A landscape with many peaks, sampled at points; each row gives a point and its height.
From any point a climber steps to the highest of the 2 points nearest to it. It stops when none of these is higher. Distance is the straight distance between rows; heights are no part of it.
Fep: |   3 |   1 |  -9 |   2 |   6 |   9 |  10 | -20 |   9 | -11 | -19 |  -8 | -13 |   8 | -24 |  -8 |   3 |  25 | -28 |  -1 |  15 |   4 |  12 |  -7 | -11 | -27 |  height 301
pigev: |  -4 |  35 |  -1 | -12 |  11 |  12 |  -2 |   2 | -11 | -15 |  36 | -26 | -11 | -19 | -32 |  16 |  20 |  -5 | -27 |   0 |  23 | -27 | -27 | -16 |   9 | -11 |  height 666
logug: |  -3 |  13 |   7 |  -8 |   1 |  -7 |   5 |   6 | -18 | -16 |  33 | -22 |  -9 | -25 | -26 |  10 |  17 |   7 |   1 |  -2 |  29 | -27 | -21 | -20 |  28 |  -2 |  height 608
Tesev: |  -4 |  26 | -11 |   5 |   6 |  25 |  -6 |  20 |  -2 | -13 |  17 |  12 |  19 |  -3 |  -1 |   4 |  14 |  -1 | -22 |  -1 |  38 |  -9 | -51 |  -6 |   3 | -14 |  height 443
Todi: |   9 |  -3 |  18 |  21 |  13 |   3 |  12 |   3 | -11 | -13 | -15 |  -9 |   4 | -20 | -10 |  -2 |  -3 |  19 |   8 |   5 |   3 |   6 |  23 |  -7 |   3 |  -9 |  height 503
Gular: |   1 |   3 |  11 |  10 | -11 |  -8 |   6 |  16 | -20 | -23 |  22 |   8 |  26 | -33 |  -1 | -16 |   5 |  -7 |  20 |  -3 |  27 | -11 | -25 | -14 |  29 |   5 |  height 381
Rim: | -11 |  20 | -29 |  -9 | -36 | -18 | -22 |  -3 |  24 |   0 |  -5 |  19 |  15 |   8 |  37 | -10 |  11 |   4 |   2 |   1 |  16 |  -4 | -34 |  -9 |  -7 | -27 |  height 461
meka: |  10 |  29 |   5 | -21 |  -1 |  12 | -43 | -37 |  20 |  -7 |  33 |  16 |   9 | -19 |  39 |  -3 |  10 | -15 | -25 | -22 |  22 | -13 | -52 | -12 |  14 |  -4 |  height 338
Niz: |   3 |  -5 |  23 |   8 |  18 |  -4 |  -5 |   5 |  -7 |  27 |  21 | -37 |   3 | -30 |  41 | -20 |  -7 | -10 |  29 |  20 | -31 | -13 |  43 |  27 |   3 |  16 |  height 680
Fip: |  18 |   6 |  28 |  11 |   3 | -10 |  15 |   8 | -24 |  -5 |   9 | -19 |   3 | -22 | -13 |   3 |  -2 |  18 |  31 |   7 |   2 |   0 |  12 | -16 |  18 |  10 |  height 509
kekod: |  35 |  -7 | -30 |  -9 |  11 | -13 |  12 | -20 |  18 |   4 |  21 | -10 | -12 |  -6 |   7 |  15 |   0 | -20 |  13 |  45 | -26 |  14 |  57 |  34 | -14 |   9 |  height 539
rimop: |  12 | -14 |  44 |  16 |  25 |  -1 |  30 | -16 |  -5 |  -1 | -36 |   6 | -13 |   3 | -11 |  21 |  -3 |  28 | -17 |   0 |  17 |  11 |  51 | -11 |   6 |  -6 |  height 372
nika: |  -2 |  -6 |  -1 |   2 |   8 |   4 |  31 |  -9 |  -1 |   4 | -45 |  -9 | -17 |  30 | -22 |   7 |   3 |  27 | -19 |  17 |  18 |  15 |  28 |  10 | -13 | -33 |  height 379
tok: |  14 |   9 |   7 |  -1 |   6 |  -5 |   0 |   3 | -23 |   1 |  29 | -27 |  -4 | -29 | -27 |  -4 |   5 |   6 |  15 |  11 |   8 |  -8 | -11 | -17 |  27 |   4 |  height 557
borep: | -43 |  -3 | -15 | -15 | -18 |  26 |  24 |  19 | -25 |   3 | -13 |   9 |  18 |  37 | -15 |   8 |  18 |   6 | -21 |  -2 |  36 | -26 | -51 |  -3 |   1 | -32 |  height 95
gifi: | -16 |  18 | -30 | -22 | -23 |  -2 |   5 |  29 |  18 | -16 |  10 |  17 |   2 |  -7 | -14 |  16 |   9 |  -3 |  18 |  12 |  -6 |  -6 |  -4 |  -1 |  -6 | -17 |  height 760
ligi: | -22 | -16 |   7 |   0 |   7 |  23 |  13 |   4 | -13 | -22 | -11 |   4 |   6 |  15 | -29 |   3 |   6 |   4 | -30 |  -9 |  24 | -16 | -18 | -10 |  -2 | -16 |  height 531
Gulo: |  10 |   0 |  14 |   5 |  16 |  19 | -14 |  22 | -10 |  19 |  23 | -33 |  20 | -24 |  33 | -31 |  -9 | -24 |   9 |   5 | -22 |  -9 |  14 |  28 |  -3 |  17 |  height 634
latof: | -33 |  19 | -11 | -22 | -18 |  -3 |   3 |   5 |  14 | -18 |  14 |   2 |   1 |  21 |  -4 |  16 |   7 |  28 |  -8 |  -5 |  17 | -34 | -17 | -19 |   1 | -44 |  height 594
legu: |   9 |   9 |  -7 |   3 |   7 |  12 | -36 | -29 |   8 |  -4 |  29 |   5 |  12 | -14 |  18 | -28 |   6 | -13 | -19 | -20 |  17 | -19 | -32 |  -4 |   8 |  -3 |  height 276
Tapu: |   5 |   1 | -18 |  -3 |  -3 | -13 |  26 |  23 |   0 | -19 |  -2 |   9 |   8 | -27 | -22 |  11 |   6 | -17 |  23 |  21 | -17 |   0 |  35 |   6 |   0 |   4 |  height 662
Pema: | -38 |  -4 | -15 | -14 | -22 |  21 |  19 |  13 | -23 |  17 | -18 |  -1 |   4 |  40 | -17 |   2 |   6 |  15 | -13 |   2 |  11 | -12 | -31 |   0 | -10 | -37 |  height 116
Zosu: | -11 | -16 |   9 |   1 |   1 |  13 | -45 | -16 |  27 |   2 |  10 |  26 |  -1 |  26 |  23 |  -2 | -32 | -15 | -21 | -20 | -22 |  15 | -46 |  20 | -21 |  33 |  height 588
sef: |   4 |  19 | -25 | -11 |  -9 |   4 |  -5 | -18 |   7 |  -2 | -14 | -17 | -12 |   4 | -22 | -12 |  -4 |  15 | -26 |  -2 | -10 |  10 |  16 |  -6 |  -8 | -21 |  height 310
Fal: |   0 | -18 |  39 |   2 |  13 |   1 | -30 | -13 |   1 |   1 |   2 |  11 |   3 |  -4 |  12 |  -9 | -18 |  -2 |  -9 | -20 | -16 |  11 | -16 | -18 |  12 |  29 |  height 692
voge: |  -1 |  -3 | -12 | -13 | -15 | -16 | -12 |  13 |   4 |  -5 |  38 |   6 |  19 | -31 |  22 |  -9 |   0 | -25 |  39 |   3 | -23 |  -9 |  19 |   6 |  15 |  16 |  height 746
mevok: |  -5 |  40 |   3 | -10 |   4 |  18 | -15 |  -2 |  19 | -15 |  20 |  20 |   3 |  -7 |  20 |  21 |  15 |   2 | -22 |  -1 |  49 | -14 | -64 | -13 |   8 | -20 |  height 411
Sibo: |  -5 | -14 |  11 |   6 |  13 |  28 | -33 |   6 |   7 |  24 |   0 | -14 |   8 |  13 |  24 | -21 | -23 | -22 | -33 | -11 | -28 |  12 | -25 |  31 | -26 |  28 |  height 514
mamiv: | -14 |   8 |  -6 |   0 |  -2 |  34 |  -2 |   4 |  -4 | -16 |   3 |  22 |   4 |   9 | -21 |   4 |   8 |  -3 | -32 | -10 |  29 |  -9 | -53 | -10 |  -1 |  -6 |  height 473
Selep: |  23 |   4 | -36 | -13 |   1 | -17 |   3 | -16 |  35 |   3 |  25 | -19 | -26 |   5 |   2 |  19 |  -5 |  -7 |  18 |  12 | -34 |  15 |  51 |   7 | -10 |   4 |  height 489
gifol: |   2 |  23 |   3 | -16 |  -5 |  25 | -34 |  -4 |  27 |  15 |  17 |  17 |  -2 |  33 |  15 |   4 | -22 |   2 | -34 | -16 |  11 |  16 | -68 |   1 | -13 |  -1 |  height 269
zutef: |  -7 | -18 |  10 |   2 |  -4 |  11 |   2 |  -1 | -20 |  39 | -36 |  19 | -26 |  61 |  -4 |  10 | -10 |  19 | -12 | -17 | -14 |  24 | -43 |   4 | -17 |  15 |  height 201
Ginob: | -29 |  36 | -16 | -18 |   4 |   8 |   6 |   4 |   0 | -29 |  26 | -12 |  -8 | -14 | -21 |  30 |  26 |  -3 | -20 |  -4 |  26 | -33 | -31 | -15 |  -1 | -32 |  height 729
febe: | -18 |  16 |  -8 | -24 |  -6 | -17 |  11 |  30 |  -3 | -43 |  41 |   4 |   2 | -22 | -26 |  32 |  23 | -11 |  22 |  13 |  16 | -32 | -14 | -13 |  18 |   5 |  height 758
mulem: |  -1 |  14 | -52 |  -4 | -18 |   3 | -10 |   1 |   5 |   1 |   8 |   2 |  14 | -21 | -12 | -17 |  15 | -25 |   1 |   5 |  -5 |  -9 |  -3 |  17 | -14 | -18 |  height 326
fum: |   7 | -23 |  -1 |  29 |   9 |  12 | -26 | -27 |  14 | -13 |  -3 |  16 | -11 |  19 |   9 | -20 |  -9 |   7 | -22 | -24 |   2 |   4 | -28 |  -6 |  -9 |  17 |  height 158
sebo: |  25 |  -9 | -32 |  10 |  12 | -20 |  34 | -10 |   7 | -23 |  13 |   0 |  -4 | -13 | -25 |  12 |  21 | -18 |  30 |  29 |  16 |  -2 |  44 |  13 |   5 |  22 |  height 629
Vub: |  14 | -24 |  -7 |  24 |   8 |  13 | -19 | -29 |  13 |   5 | -30 |   7 | -14 |  31 |  -3 | -23 | -12 |   3 | -28 | -24 |  -4 |  17 | -14 |  11 | -20 |  10 |  height 105
Legud: |   7 |  -2 |  15 |  15 |   9 |   3 |  -4 |  -1 |   0 |   7 | -25 |  -9 |  -3 | -11 |   6 | -15 | -12 |  17 |  -4 |  -2 | -13 |  11 |  23 |  -4 |  -8 |   3 |  height 554
butap: |   9 |  -8 |  -7 | -21 |  -5 | -13 |   3 |  16 |   3 |   5 |  28 | -12 |   3 | -22 |  21 |  -2 |  -5 | -51 |  37 |  10 | -44 |  -3 |  41 |  23 |   7 |  28 |  height 681
guko: | -11 |  13 |   3 | -16 | -22 |   5 | -32 |   8 |   9 |  27 | -22 |   4 |   3 |   6 |  15 | -13 | -14 |   1 | -23 | -12 | -13 |  25 | -29 |  -4 |  -8 |  -6 |  height 605
Nas: |  15 |  -4 |  -5 |   1 |  10 |   1 |  -6 |  -9 | -16 |  -6 |  16 |  -7 |  19 | -38 |  -3 | -26 |   4 | -27 |   5 |   0 |   4 | -17 |   2 |   4 |  23 |  18 |  height 383
Damo: |  12 |   4 |  30 |   5 |  -1 | -26 |  24 |  24 | -13 |  14 |  11 |   1 |  -8 | -16 |   1 |  26 |   0 |  19 |  50 |   2 | -16 |  -3 |  33 | -23 |  25 |  11 |  height 471
rol: |  12 |  -5 |  23 |   1 |  11 | -18 |   8 | -12 | -10 |  33 |   1 | -26 |  -6 | -28 |  41 |  -1 |  -7 | -10 |  43 |  26 | -34 |   3 |  61 |  25 |   9 |  27 |  height 717
vur: | -10 |  12 |  -5 | -16 |  -8 |  12 | -24 |  -3 |  20 |  18 |   1 |  14 | -22 |  68 |  12 |  17 | -20 |  19 | -23 | -22 |   5 |  19 | -78 |  10 | -24 |   7 |  height 245
tir: |   5 |   4 |  27 | -11 |   6 |  24 | -16 |  13 |   7 | -14 |  25 |  30 |  14 |   5 |   5 |  20 | -22 |  -1 | -19 |  -9 |  17 |   1 | -57 | -11 |  12 |  16 |  height 320
Ginud: |   7 | -14 |  17 |  23 | -11 | -33 |  11 |   6 | -18 | -16 |  24 |   9 |  16 | -18 |   7 | -17 |  11 |  -1 |  45 |   0 |  15 | -12 |   7 | -22 |  30 |  16 |  height 440
bop: |  11 |  -5 |   1 |   3 |   6 | -10 | -14 | -17 |   7 |   6 |  -5 | -25 |   4 | -16 |  26 | -18 | -11 |  13 |  13 |   4 | -30 |   0 |  33 |   2 |  -5 |   6 |  height 613
gab: |   4 |   6 |  25 | -24 |   2 |  23 | -20 |  -4 |  33 |  -2 |  29 |  29 |   0 |  29 |  -3 |  33 | -31 |   1 | -24 |  -7 |   8 |   3 | -70 |  -1 |  -2 |  12 |  height 297
vudo: |  -9 |  14 |  -1 | -41 |  -2 |  -7 |  14 |  -2 |   5 | -12 |  14 | -30 |  -9 |  -4 | -33 |  19 |   4 |  19 |  -9 |   4 |  -9 | -10 |  27 | -12 |   1 | -31 |  height 316
Naka: | -27 |  21 | -16 | -19 | -36 | -12 | -11 |   5 |  24 |  -6 |  -1 |  23 |   8 |  22 |  16 |   2 |  11 |  21 |  -5 |  -1 |  16 | -15 | -26 | -17 |  -9 | -40 |  height 518
Kog: |  11 | -13 |  18 |  36 |  18 | -38 |  -5 | -19 |   9 |   8 | -32 | -10 | -15 |   2 |  31 |  -9 |  10 |  26 |  17 |  -7 |  -5 |   5 |  54 |   6 |  -9 |  16 |  height 753
zanim: |   3 | -18 |   1 |  28 |   3 |  -2 | -14 |  -6 |  -6 |  -9 | -15 |  11 |  14 | -15 |  14 | -42 |  -1 |  -7 |  -4 | -11 |   6 |  -5 |  -7 |  -5 |  -2 |  11 |  height 267
difin: |  -1 |  -6 |  23 |  -6 |   6 |   9 | -43 | -18 |  13 |  -4 |  17 |  14 |  -1 |   6 |  13 |  -3 | -30 |  -8 | -26 | -18 | -14 |   4 | -42 |   4 |   0 |  32 |  height 636
retep: | -19 | -18 |  48 |   9 |  20 | -10 |  36 |   9 |  -8 |  -3 | -35 |  10 |  -7 |   9 |  -7 |  19 |  -1 |  20 |   1 |  -8 |  13 |  -8 |  53 | -12 |  11 | -16 |  height 322
dav: |   7 | -13 |  -7 |   2 | -13 | -36 |  18 |   5 | -20 |  -4 |  36 | -12 | -18 |   0 | -34 |  19 |  22 |  -1 |  51 |  12 |  25 | -21 |  -1 | -11 |  29 |  16 |  height 674
babo: | -11 | -20 |   3 |   9 |  11 |  18 | -37 |  -9 |  12 |  21 |  -6 |  21 |  -1 |  32 |  27 | -13 | -22 | -23 |  -8 | -16 | -34 |  16 | -32 |  42 | -31 |  41 |  height 548
Nodit: |  18 |  -5 | -21 |   7 |  12 |  -6 |   5 | -10 |   0 | -16 |  20 | -21 |   7 | -41 |  -2 | -17 |  14 | -28 |  16 |  19 |  -3 | -17 |  22 |  23 |   3 |   8 |  height 457
kilus: | -10 |  -5 |  -5 |  -1 |  -4 | -36 |  24 |  13 |  -7 | -33 |  30 |   5 |  -3 |  -9 | -31 |  27 |  21 |  -2 |  39 |   3 |  16 | -33 |   4 | -20 |  22 |   2 |  height 675
mase: | -13 |  -9 |  -4 |   2 | -16 |  13 | -19 |  -5 |   7 |  23 | -14 |   7 | -13 |  63 |   9 |   2 | -14 |  17 | -30 | -27 |  -6 |  26 | -50 |   2 | -23 |   8 |  height 225
Vivod: |  -2 | -13 |  43 |   4 |   7 |   9 | -10 |   3 | -14 |  -5 |  -6 |   6 |   3 | -14 |   3 |   1 | -18 |  13 |   1 | -17 | -10 |  13 |  -4 | -25 |  27 |  16 |  height 736
Lol: |   7 |  -7 |   6 |  21 |   7 | -21 |  25 |   2 |   6 | -10 | -43 |  15 |  -4 |  12 |   1 |   5 |  11 |  23 |  15 |   6 |   8 |  13 |  51 |   6 | -14 | -18 |  height 741
Kabun: |  12 |  21 | -23 | -24 |  -7 | -11 |   4 |  -8 |  13 |  -5 |   9 | -24 | -13 |  -6 | -24 |   7 |   1 |   7 |  -8 |  11 | -20 |   4 |  20 |  -4 |  -4 | -29 |  height 370
Kosim: |   2 | -14 |   9 |  24 |  18 | -23 | -10 | -20 |  18 |   7 |  -8 | -23 |  -6 |  -9 |  49 | -22 |   7 |  18 |  25 |   0 | -30 |  -5 |  47 |  20 | -11 |  16 |  height 678
Nov: |   5 |  15 | -22 |  17 |  -1 |  34 | -19 |   4 |  -1 |  18 |   2 |  -1 |  -6 |  27 | -14 |  -7 |  -7 |   6 | -35 |  -8 |  -2 |   8 | -45 |   7 | -23 | -11 |  height 407
rusu: |  12 |  -2 |  22 |  -4 |  20 |   9 |  23 | -28 |  -3 |   2 | -46 | -12 | -20 |  14 | -12 |  11 | -12 |  30 | -20 |  16 |  17 |  31 |  41 |   4 |  -7 | -20 |  height 427
dilo: |  16 |  23 |  -7 |  17 |   4 |  19 | -24 |  10 |   6 |  10 |  12 | -11 |   3 |   9 |  -6 | -13 |  -8 |  11 | -24 |  -4 |  -7 |  -3 | -19 |   1 | -18 | -16 |  height 449
Pak: |  15 |   8 | -22 |  15 |   5 |  16 | -21 | -10 |  14 |  18 |   4 | -21 |   5 |  -3 |  11 | -27 |  -1 |   1 | -16 |   4 | -12 |  -7 |  -3 |  15 | -16 |  -5 |  height 510
lib: |   4 |  40 |  -9 | -17 |  -1 |  18 | -25 | -28 |  22 |  -4 |  13 |  14 |   1 |   0 |  34 |   7 |   8 |   1 | -26 | -17 |  41 |  -5 | -62 | -23 |   6 | -21 |  height 380
firel: |  24 | -12 | -51 |   5 |   6 | -15 |  17 | -10 |   9 | -18 |  25 |  -6 |  -5 | -26 |  -8 |   8 |  15 | -37 |  29 |  24 |  -5 | -16 |  39 |  21 |   2 |  28 |  height 546
Gimit: |   1 | -29 | -16 |   5 |   3 |  13 | -14 | -37 |   0 |  28 | -36 | -13 | -20 |  30 |  20 | -27 |  -8 |  -2 | -17 | -20 | -18 |  27 | -13 |  24 | -23 |  21 |  height 65
kuda: |   5 |   0 |  12 |  22 |  12 |  17 |  32 |  10 | -26 |   8 | -59 |  10 |   7 |   4 | -12 |  -2 | -11 |   0 |  -3 |  10 |   6 |  33 |  29 |  12 |  -7 |  -7 |  height 603
fom: |  21 |  -6 |  12 | -11 |  12 | -19 |  19 | -11 |  -8 |  25 |  13 | -22 |  -9 | -21 |  28 |  23 |  -7 | -37 |  50 |  30 | -35 |  10 |  67 |  26 |  20 |  35 |  height 691
Ruto: | -39 |  37 | -17 | -31 | -14 |   7 |  -1 |  12 |  10 | -11 |  21 | -10 |   8 |   5 | -24 |  20 |  12 |  10 | -17 |   4 |  14 | -33 | -33 |  -6 |   2 | -46 |  height 664
som: |   8 |  -4 |  -2 |  17 |  -5 |   5 | -25 | -11 |   9 |  -7 |   0 |  15 |  13 |  -1 |  16 | -26 |   5 |   2 | -19 | -17 |  11 |  -8 | -31 | -10 |  -1 |   5 |  height 216
Pas: | -11 |  21 |  -6 | -15 | -22 | -16 | -14 |  29 |  12 |   2 |  10 |  13 |  22 |  -9 |   7 |  -1 |   0 |   3 |   5 |   6 | -16 |   7 |  -4 |  -2 |  -4 | -13 |  height 697
rel: |  -5 |  16 | -38 |   2 | -23 | -11 | -29 |  -7 |  18 |  -6 |   6 |  17 |  17 | -14 |  22 | -23 |  17 |  -6 |   8 |  -1 |  -3 | -16 | -16 |   5 | -12 | -14 |  height 394
belo: |  23 | -14 | -15 | -15 |   6 | -11 |  15 |  13 |   8 |  13 |  27 | -14 |  -6 | -29 |   9 |  18 |  -5 | -49 |  32 |  27 | -34 |   4 |  60 |  29 |  12 |  35 |  height 661
Fatu: |   7 |   6 | -11 |  11 |  10 |  10 | -25 |   3 |  -2 |   9 |  18 | -24 |  16 | -20 |  20 | -35 |   1 | -27 | -21 |  12 | -14 | -15 |   6 |  22 | -14 |  -1 |  height 575
vut: | -22 | -26 |   9 |  -2 | -16 |  10 |  23 |  13 | -28 |  34 | -42 |  10 | -22 |  60 |  -3 |  10 |  -5 |  31 | -18 | -16 |   6 |   5 | -28 |  -7 |  -9 |  -9 |  height 178
lubu: | -51 |  -6 |   0 | -17 | -20 |  -4 |  31 |  25 |  -7 | -20 | -15 |  11 |  16 |   5 | -16 |  25 |  10 |  12 |  10 |   1 |   5 | -13 |  21 | -20 |  10 | -22 |  height 242
ponuz: |   0 | -10 | -24 |  12 | -14 |  -3 | -16 |  -7 | -20 |  39 | -42 |  -9 | -18 |  25 |  16 | -24 |   4 |   6 | -13 | -10 | -23 |  26 | -24 |  10 | -16 |   8 |  height 38
vadin: |  12 | -11 |  21 |  25 |  16 | -36 |  10 | -15 |  16 |  -6 | -43 |  -6 | -22 |  10 |  14 |   8 |   6 |  26 |   2 | -15 |   6 |   9 |  58 |  -2 | -14 |  -9 |  height 838
semod: |  11 |   4 |  23 |   4 |   4 |  15 |  -6 |  10 | -12 | -18 |  32 |   7 |  24 | -23 |   5 |   1 |  -7 |  -9 |  -7 | -13 |  27 |  -5 | -43 | -15 |  23 |  15 |  height 347
Sife: | -47 | -33 |   1 |   2 |  -6 |  17 |  22 |  14 | -18 |  14 | -34 |   0 |   0 |  51 |  -9 |  10 |   5 |  22 | -16 |  -9 |  11 | -14 | -12 |  -3 |  -4 | -34 |  height 145
kof: | -20 |  32 | -27 | -29 | -15 | -13 |   3 |  32 |   9 | -21 |  31 |  11 |   9 | -17 | -11 |  33 |  21 | -19 |  13 |   9 |  12 | -26 | -22 |  -6 |   0 | -17 |  height 817
pesur: | -11 |  26 |  -1 | -21 | -29 |   3 | -29 |  37 |   1 |  31 |  -6 |   9 |  22 |   1 |  17 | -11 |  -6 | -18 |  -9 |   3 | -14 |  20 | -20 |   6 |  -8 | -12 |  height 644
let: |  13 |   4 | -22 |   6 |  -5 |   2 |  22 |  12 |   1 |   6 | -16 |   2 |   7 |  -6 |  -5 |   8 |   4 | -16 |  19 |  26 | -15 |  19 |  47 |  27 | -16 |   1 |  height 610
sud: | -30 |  -8 |  30 |   4 |  -2 | -17 |  34 |  25 |  -5 | -16 | -24 |  20 |   4 |   3 |  -6 |  17 |   3 |  17 |  16 |  -7 |   4 | -12 |  37 | -24 |  10 | -17 |  height 281
lat: |  10 | -25 |  31 |  21 |  -3 | -10 |  -5 |  -2 | -26 |  -7 |  16 |   5 |  19 | -24 |  21 | -35 |  -1 |  -3 |  26 | -19 |   6 |  -8 |   0 | -16 |  29 |  26 |  height 382
Biraz: |  24 |  10 |  21 |  34 |  24 |  10 |  40 |  12 | -25 |   0 | -34 |  -7 |  15 | -20 |  -5 |   3 | -17 |  -9 |  10 |  22 |  -3 |  34 |  37 |  20 |   6 |   5 |  height 564
fune: |  -1 | -13 |   0 | -14 |  -3 |  19 |  11 | -10 | -14 |  30 | -44 |   3 | -24 |  35 | -29 |   1 | -14 |   9 | -19 |  -9 | -15 |  30 |  -3 | -10 | -14 | -11 |  height 525
duruk: |  20 |  -6 | -20 |  -4 |  16 |   0 |  15 |  -5 |   1 |   6 |  -8 | -11 |  -3 | -18 |   6 |   4 |   2 | -18 |  17 |  49 | -16 |  23 |  62 |  33 | -15 |   0 |  height 574
rezi: |  15 | -12 |  -4 |  -7 | -12 | -32 |  19 |   5 | -25 |  13 |  31 | -13 | -15 | -20 | -26 |  20 |   5 | -17 |  67 |  14 |   2 |   2 |  24 | -12 |  32 |  30 |  height 751
moviv: | -17 |   7 |  -3 |  -6 | -16 |  11 |  -9 |   1 |  -3 |  20 | -35 |   3 |  -8 |  20 | -13 |  -3 |  -9 |  14 | -19 |  -8 |  -8 |  17 | -19 |  -9 | -12 |  -9 |  height 565
nok: |   9 |  -7 |  14 |  -5 |  14 |  14 |   6 | -24 |   4 |  14 | -45 |  -5 | -24 |  25 | -24 |  -2 | -22 |  12 | -30 |  -4 |  -6 |  33 |  21 |   0 | -15 |  -1 |  height 481
dafa: |   8 | -25 |  42 |  12 |  14 |   4 |  12 |   3 | -22 | -21 | -10 |  12 |   6 |  -8 | -19 |  -1 |  -3 |   6 | -15 | -18 |  14 |   7 |   8 | -29 |  25 |  13 |  height 677
timi: |  15 | -33 |  24 |  27 |  12 |   0 |  -3 | -11 | -16 |  -8 | -12 |   2 |  14 | -21 |   9 | -34 |   1 |  -2 |   6 | -15 |   6 |  -3 |  13 |  -1 |  19 |  23 |  height 328
Torul: |   8 |  -7 |  -9 | -16 | -10 | -35 |   0 |  -5 |  -8 |   1 |  36 |  -3 |   0 | -29 |  -1 |   6 |   0 | -13 |  48 |  12 | -17 |  -9 |  18 |  -9 |  21 |  20 |  height 823
gogi: | -20 | -24 |  31 |   6 |  13 |  20 |  33 |   6 | -10 | -26 | -17 |  16 |   1 |   9 | -36 |   1 |  -1 |  -1 | -23 | -15 |  27 |  -8 |   1 | -14 |  11 |  -2 |  height 598
nodu: |  11 |  12 | -28 | -20 | -11 | -28 |  -3 |  -9 |  23 |   1 |  28 | -19 |  -9 | -14 | -21 |  17 |   5 | -13 |   7 |  13 | -30 |   3 |  34 |   4 |  -5 |  -6 |  height 430
dar: |   0 | -16 |   7 |  36 |   6 |  -1 |  27 |   8 | -17 |  13 | -61 |  17 |   0 |  19 |   3 | -14 |   4 |  14 |   4 |  -5 |   7 |  24 |  28 |   3 | -14 |  -7 |  height 653
tupe: |  10 | -13 | -12 |  13 |   1 | -17 |  36 |  19 |   2 | -27 |   2 |  15 |   2 |  -6 | -17 |  13 |  13 |  -1 |  35 |  15 |   6 |  -3 |  40 |  -1 |  -5 |  10 |  height 727

For each start below, name the point where the climber stops.
legu: Vivod
dilo: rol
nodu: tupe
rel: Ginob
Todi: vadin
Sife: Ginud

Call two points neighbours if one is among the 2 nearest of the other. Go from one point of each pair to the other, from neighbour to neighbour, staying as high as possible. Name the lowest point that can't be avoided.
Ginud / Vivod: som
Ginob / Torul: Damo
vadin / Ginob: Todi
kof / Torul: dav
rol / Torul: belo
